Each row is a point on a tangle of strands that fork and nearly touch. The rows are in no order.
(in the rows, 128 means zero)
Points whose rows are less than 98.8 apart are linked; no others are. Some points are linked to none.
gaget: [172 147 149 109 137  95  94 133  91 111 123 114 125 117 129 140 125 108
 116 138 138 145 141 103 128 126]
Lup: [158 105 147 133 151 124  90  91 146  92 160 124 144 141 149 129 113  87
 186 172 114 130 199 164 113 172]
tiku: [144  69 110 126 121 184 132 107 164  98 137 144 163 158 140 119 121  81
 159 164 179 148 146 171 117 126]
maf: [103 163 126 125 140 101 131 137 131 127 152  87 118 122 154 141 129 184
 134 121  94 125 143 119 132 144]
nef: [138 149 143 105 111 148 148 138 115 122 117 117 139 149 111 132 130 126
  45  79 165 148  85 143 172  65]
peled: [100 160 122 132 149  91 114 124  93 142 147  72 110 113 164 134 115 172
 132 124  75 129 147 114 136 181]
dav: [103 158  84 110 146  81 120 168  37 159  61  97 139  87 102 121 124 141
 120 148 115 111 106  74 144 155]
ref: [154 155 145  92 124 138 131 113 103 119 131 108 129 134 137 128 146 134
  32  78 172 145 106 119 164 107]
Ribuf: [ 94 110 132 155 119 128 155 137 173 164 179 132  97 142 107 117 108 168
 181 167 133 131 104 130  90 110]
gosok: [118 134  99 128 125 129 129 148 128 109  82 172 153 146  83 155 122  58
 167 129 123  84 139 147 130  91]
zof: [137 141 152 135 140 130 121 101 152 119 195  86 111 137 166 129 117 165
  80 126 121 167 141 142 119 134]
narup: [103 145 134 163 153 112 107  68 120 139 191  83 106 116 184 157  97 133
  86 118  59 157 150 135 135 160]
dogok: [174 159 136 130 137  82  83 123  63 120 114 114 121 112 142 142 115  91
  65 114 128 153 130 101 134 117]
Vanud: [138  96 104 111 112 169 158 141 180  89 102 152 188 123 123 123 155  90
 171 116 164  86 150 161 163 121]
mitu: [142 135 135 113 109 144 151 160 136 117 100 147 137 123 101 132 148 132
  58  71 153 140  79 126 159  54]
peges: [114 126 153 131 118 127 108 108 100 135 177  85  98 163 115 133  68 125
 117 142 137 163 120 155 136 119]
korif: [148 116 158 121 133 147 141 144 190 110 167 125 126 121 141 117 153 173
 134 133 148 147 130 130 103 113]
mezot: [152 128  87 133 140  92 135 152 137 136  65 201 134 108  86 141 186 133
 133 143 114  92 121  63  91 110]
bemi: [122 145 156 125 134 100  95 133  63 144 144  93 104 154  94 143  60  96
 169 130  99 124 131 141 155 133]
gedo: [124 125 153 134 123 113  94 110  71 145 163 101  94 156  93 147  57  95
 129 142 130 152 115 143 141 113]
Zim: [ 69 137 127 123 107 151 164 120 155 143 167 105  92 134 133 121 124 187
 100 100 144 114 104 133 137 118]
zivab: [118 165 107 107 122  99 133 150  84 134  90 127 115 117  99 150 133 138
  96 101 135 104 103  87 154  93]
Ziro: [117 168 107  99 130  86 136 165  83 143  76 117 133 110  93 134 131 156
 148 132 127 104 113  78 147 128]
duz: [111 142 146 118 111 150 154 170 183 115 124 128 147 134 123 120 129 149
 184 127 137 115 131 164 134 106]
nik: [165 129  95 157 149  63  79 149  83 134  81 173 112 101 121 138 157 112
  98 150  86 120 137  80  69 128]
lipib: [168 109 118 138 133 138 131 162 165 101  89 205 134 104  99 132 193 133
  76  84 124 123 110 109 100  73]
fidem: [196 107 140 108 146 146 110 100 152  76 126 148 168 128 146 130 158  77
 125 144 160 133 177 131 122 141]
Gaduz: [113 111  97 130 102 147 176 151 178 140  85 192 161 113  78 115 145 100
 202 130 159  60 124 126 140 104]
rig: [116 123 145 139 129  86  86  99  47 175 152  84  81 120 131 133  90 133
 137 122  96 111 130 100 151 190]
Mivap: [ 85 130 134 143 117 142 133 118 136 139 181  87 101 164 130 131  75 154
 124 138 125 161 112 165 123 112]
lem: [ 43 148 118 125 104 136 171 103 143 159 155 123  78 131 125 124 131 192
 113 103 126  84 110 113 133 143]
deko: [143 146 138 137 160 119 124  93 162 115 188  92 117 104 196 139 147 178
  66 117 100 168 151 112 109 148]
gebo: [182 133 115 128 143 120 110 162 140  95  77 183 136 108 120 143 189 128
  65  97 115 128 125 107  97  88]
Tuzip: [149 129 144  97 112 137 152 168 163 112  97 152 146 104 106 126 165 153
 146 106 155 114 112 108 142  94]
Fes: [144 159 136 117 125  93  91 101  44 131 122  95 106 116 150 133 106  92
  54  97 139 142 127 106 156 141]
Kebi: [174 131 117 162 147  59  61 136  64 134  95 154 111 102 129 145 125  81
 102 140  85 133 140  88  91 128]
lamev: [158 130  83 143 152  73 105 153  96 135  64 181 131 102 105 140 174 116
 122 159  94 107 135  73  81 130]
Megol: [ 91  98  94 174 113 191 174 152 211 146 136 156 135 123 154 100 124 141
 212 169 128 128 111 183  95 113]
Vubit: [122 146 146 107 112 141 138 162 147 109 114 126 149 149 105 131 116 109
 175 130 146 121 129 163 141  99]
fetuz: [ 64 147 109 162 135  89 163 106 138 186 176 112  87 142 110 137 112 182
 161 133  78  99 118  98 124 157]
vob: [ 57 132 123 163 134 126 133 101 123 160 191  89  89 157 126 148  69 147
 135 132  77 139 119 156 129 130]
Puv: [ 71 134 136 106  88 170 173 123 139 137 141 108 100 140 124 110 127 175
  80  81 171 117  85 146 164 105]
piboz: [124 156 154 145 138 116 107  91 122 124 187  69 109 142 171 134  94 145
  83 118  95 158 150 152 137 152]
Basun: [151  36  56 162 117 203 157 125 169 102 110 184 177 129 130 117 151  75
 108 117 167 131 113 154 131  94]
meze: [140 132 159 110 102 172 153 147 138 124 125 106 158 164 126 109 116 135
  79 104 174 175  79 172 159  73]
sabu: [156  94 152 135 149 167 139 127 217 100 177 141 137 124 163 113 162 156
 140 148 139 165 147 144  81 120]
nase: [ 57 169 134  89 112 131 126  95  70 142 105 108  83 119 162 119 147 158
  88 103 118 102 134 125 138 198]
Rugut: [127 127 158 145 143  85  83 117  65 168 161  84  91 138 114 138  70 125
 173 131  80 119 133 122 148 170]
Badal: [146 135 105 113 135  85 153 150 131 154  73 172 135 106  76 128 174 153
 169 160 134  99 114  45 112 133]
Fubi: [136  66 124 146 129 197 155 134 216 109 157 153 145 127 161  97 156 141
 166 156 157 152 132 165  91 125]
rurob: [122 154 136 101 123 112 141 153 137 126 132 102 120 119 128 129 142 190
 137 119 136 117 125 103 141 131]
rokis: [144 135 150 102 124 126 142 154 160 115 140 120 125 115 128 124 155 183
 135 118 149 127 123 107 127 118]
vudo: [123  62 100 159 110 215 170 143 209 120 139 155 147 122 169  88 145 137
 185 157 156 142 117 181 106 129]
Bam: [173 142 172 116 138 113  99 123 128 101 150 107 135 138 142 131 117 116
 137 148 132 154 161 141 120 137]
Dupi: [ 91 132 148 125 119 107  84  80  38 167 131  93  75 112 158 121 103 123
 105 105 105 110 134 112 147 215]
tidav: [110 109 112 139 102 145 181 150 184 161 104 188 140 122  73 103 137 117
 214 150 167  72 111 118 124 109]
zozoz: [113 136 126 135 109 108 179 150 172 173 111 171 122 133  63 109 136 141
 212 155 154  83 109  90 118 116]
Sunag: [122 151 116 119 121  87 169 158 147 166  90 158 130 125  68 116 146 160
 200 150 141  87 114  68 127 131]
bupu: [ 55 149 120 135 119 108 152 101 115 170 164 109  77 142 115 132 114 177
 136 121 104  90 119 106 134 165]
puvi: [100 156 137 103 117 107  95  94  24 144 100  90  99 110 164 119 111 102
  75  97 131 124 131 112 158 190]
sek: [ 89 154 120 149 162  94 104 118  80 153 146  67 111 116 171 143  90 149
 136 111  37 126 146 126 146 190]
nopiz: [145  87 140 127 126 167 120 109 167 102 155 136 143 160 140 118 113 101
 162 175 157 163 150 173 100 129]
dodu: [176 134 173 136 152 102  81 108 133 102 161 105 129 126 163 128 111 115
 159 162 100 156 180 146 111 164]
Dade: [183 126 149 113 127 165 126 134 151  92 100 159 187 153 124 131 151  73
  83 115 152 154 126 162 132  85]
tef: [197 117 147 113 138 163 114 105 150  83 115 156 194 153 138 130 149  60
  89 133 162 150 153 157 125 112]
kor: [167 117 143 139 151  67  64 138  48 152 104 110 129  94 133 128 106  96
 172 157  95 138 142  86 123 176]
moti: [161 101 128 120 158 123 105  95 162  83 150 129 155 129 160 123 148 106
 184 166 126 113 206 145 116 176]
ker: [144  68  78 153 118 172 152 138 178 100 100 201 160 119 106 130 167  84
 117 110 142  95 125 140 121  86]
Rif: [170 121 135 151 148  61  60 129  46 152 103 129 115  98 123 145 105  77
 137 145  95 136 134  80 120 145]
Kolaf: [ 82 168 144  92 112 138 133  92  93 126 136  91  94 142 158 124 134 151
  67  89 140 113 131 138 157 163]
dife: [ 54 138 112 173 145 108 153 105 142 177 192 106  96 143 117 153  80 152
 162 136  63 125 114 132 121 125]
pumod: [ 98 142 125 169 172 102 102  77 101 161 174  80 110 100 180 170  89 124
 122 113  26 143 147 116 145 170]
Buze: [152  59  95 132 118 191 136 113 160  98 121 163 172 149 132 123 133  67
 134 146 181 143 130 161 123 108]
dazoz: [146  89 101 154 119 155 134 157 175 106  92 214 134 123  95 130 177 109
  93  99 123 105 113 136  94  74]
lunum: [161 100 163 139 134 152 101  95 155 108 176 119 127 161 147 120  92 118
 136 180 141 201 146 168  87 132]
govov: [ 48 152 112 106 131 118 120 111  51 162  90  93 103  94 160 103 139 163
 104 130  99 106 129 111 131 228]
Rarur: [158 129 156 112 105 175 143 149 141 111 103 135 184 169 121 119 123  95
  94 119 166 176  94 180 146  68]
Lagav: [ 92 124 127 156 109 167 176 172 209 143 135 141 133 120 130 104 122 163
 195 143 129 118 107 169 111  96]
rifa: [159 154 112 115 133  99 113 160 107 115  82 156 127 111 109 152 155 123
  93 112 121 121 117  93 121  87]
peler: [ 74 153  96  99 133 100 128 136  36 160  81  83 120  95 126 109 126 157
 111 133 124 103 116  89 152 194]
mavo: [158  66 136 131  93 224 173 151 175 105 110 163 189 132 146  81 155 109
 134 114 174 174  92 182 140 115]
tulo: [116 117  77 134 125 122 149 135 148 129  84 185 158 136  78 142 137  74
 191 135 135  55 144 121 131 111]
nus: [151 137 140 101 109 136 149 170 147 104  84 156 153 109 102 135 163 134
  97  79 145 128  95 119 157  65]
teko: [115 164 146  94 116 130 132 111 101 120 139  84 111 141 148 126 129 151
  66  91 153 128 126 131 164 139]
Puvet: [185  98 129 105 154 136 112 100 162  71 136 139 166 119 158 124 171 105
 153 152 153 118 196 125 121 163]
git: [151 104 152 137 120 163 115 101 140 126 178 105 121 173 152 114  82 145
  99 156 159 218 112 163  96 116]
rika: [120 153 138 109 123 128 123 156 112 109 102 131 146 159  90 149  98  74
 170 132 133 118 133 160 145  95]

Follow the links from the first point to the second, and from the first to the third. Name the last point that the two ways share.
fidem / nus / nase => nef
Megol / maf / mitu => rokis
vudo / nef / pumod => rokis
Rarur / Ziro / vudo => nef

A fork is a point with three links, a tip a point with one. Leave the first point through the second and follow the links. Name the first fork or tip that comes.
gedo / peges => Puv
zivab / Ziro => nef
Sunag / Badal => kor
rifa / gebo => git
duz / Lagav => rokis
peled / sek => deko

A fork is a point with three links. Follow the links from the first point to the second and name the forks in between, in order.
meze / Megol => nef, rokis
Tuzip / deko => rokis
tef / rokis => nef
vudo / meze => rokis, nef

Name the points in between on the shortest way along the links from the first point to the second, in order.
Fes / Dade => dogok, gaget, Bam, dodu, Lup, moti, Puvet, fidem, tef
rurob / Dade => rokis, Tuzip, nus, mitu, nef, meze, Rarur
Sunag / Lagav => zozoz, tidav, Gaduz, tulo, gosok, rika, Vubit, duz
narup / rokis => pumod, sek, peled, maf, rurob
lem / Rugut => bupu, fetuz, dife, vob, Mivap, peges, gedo, bemi
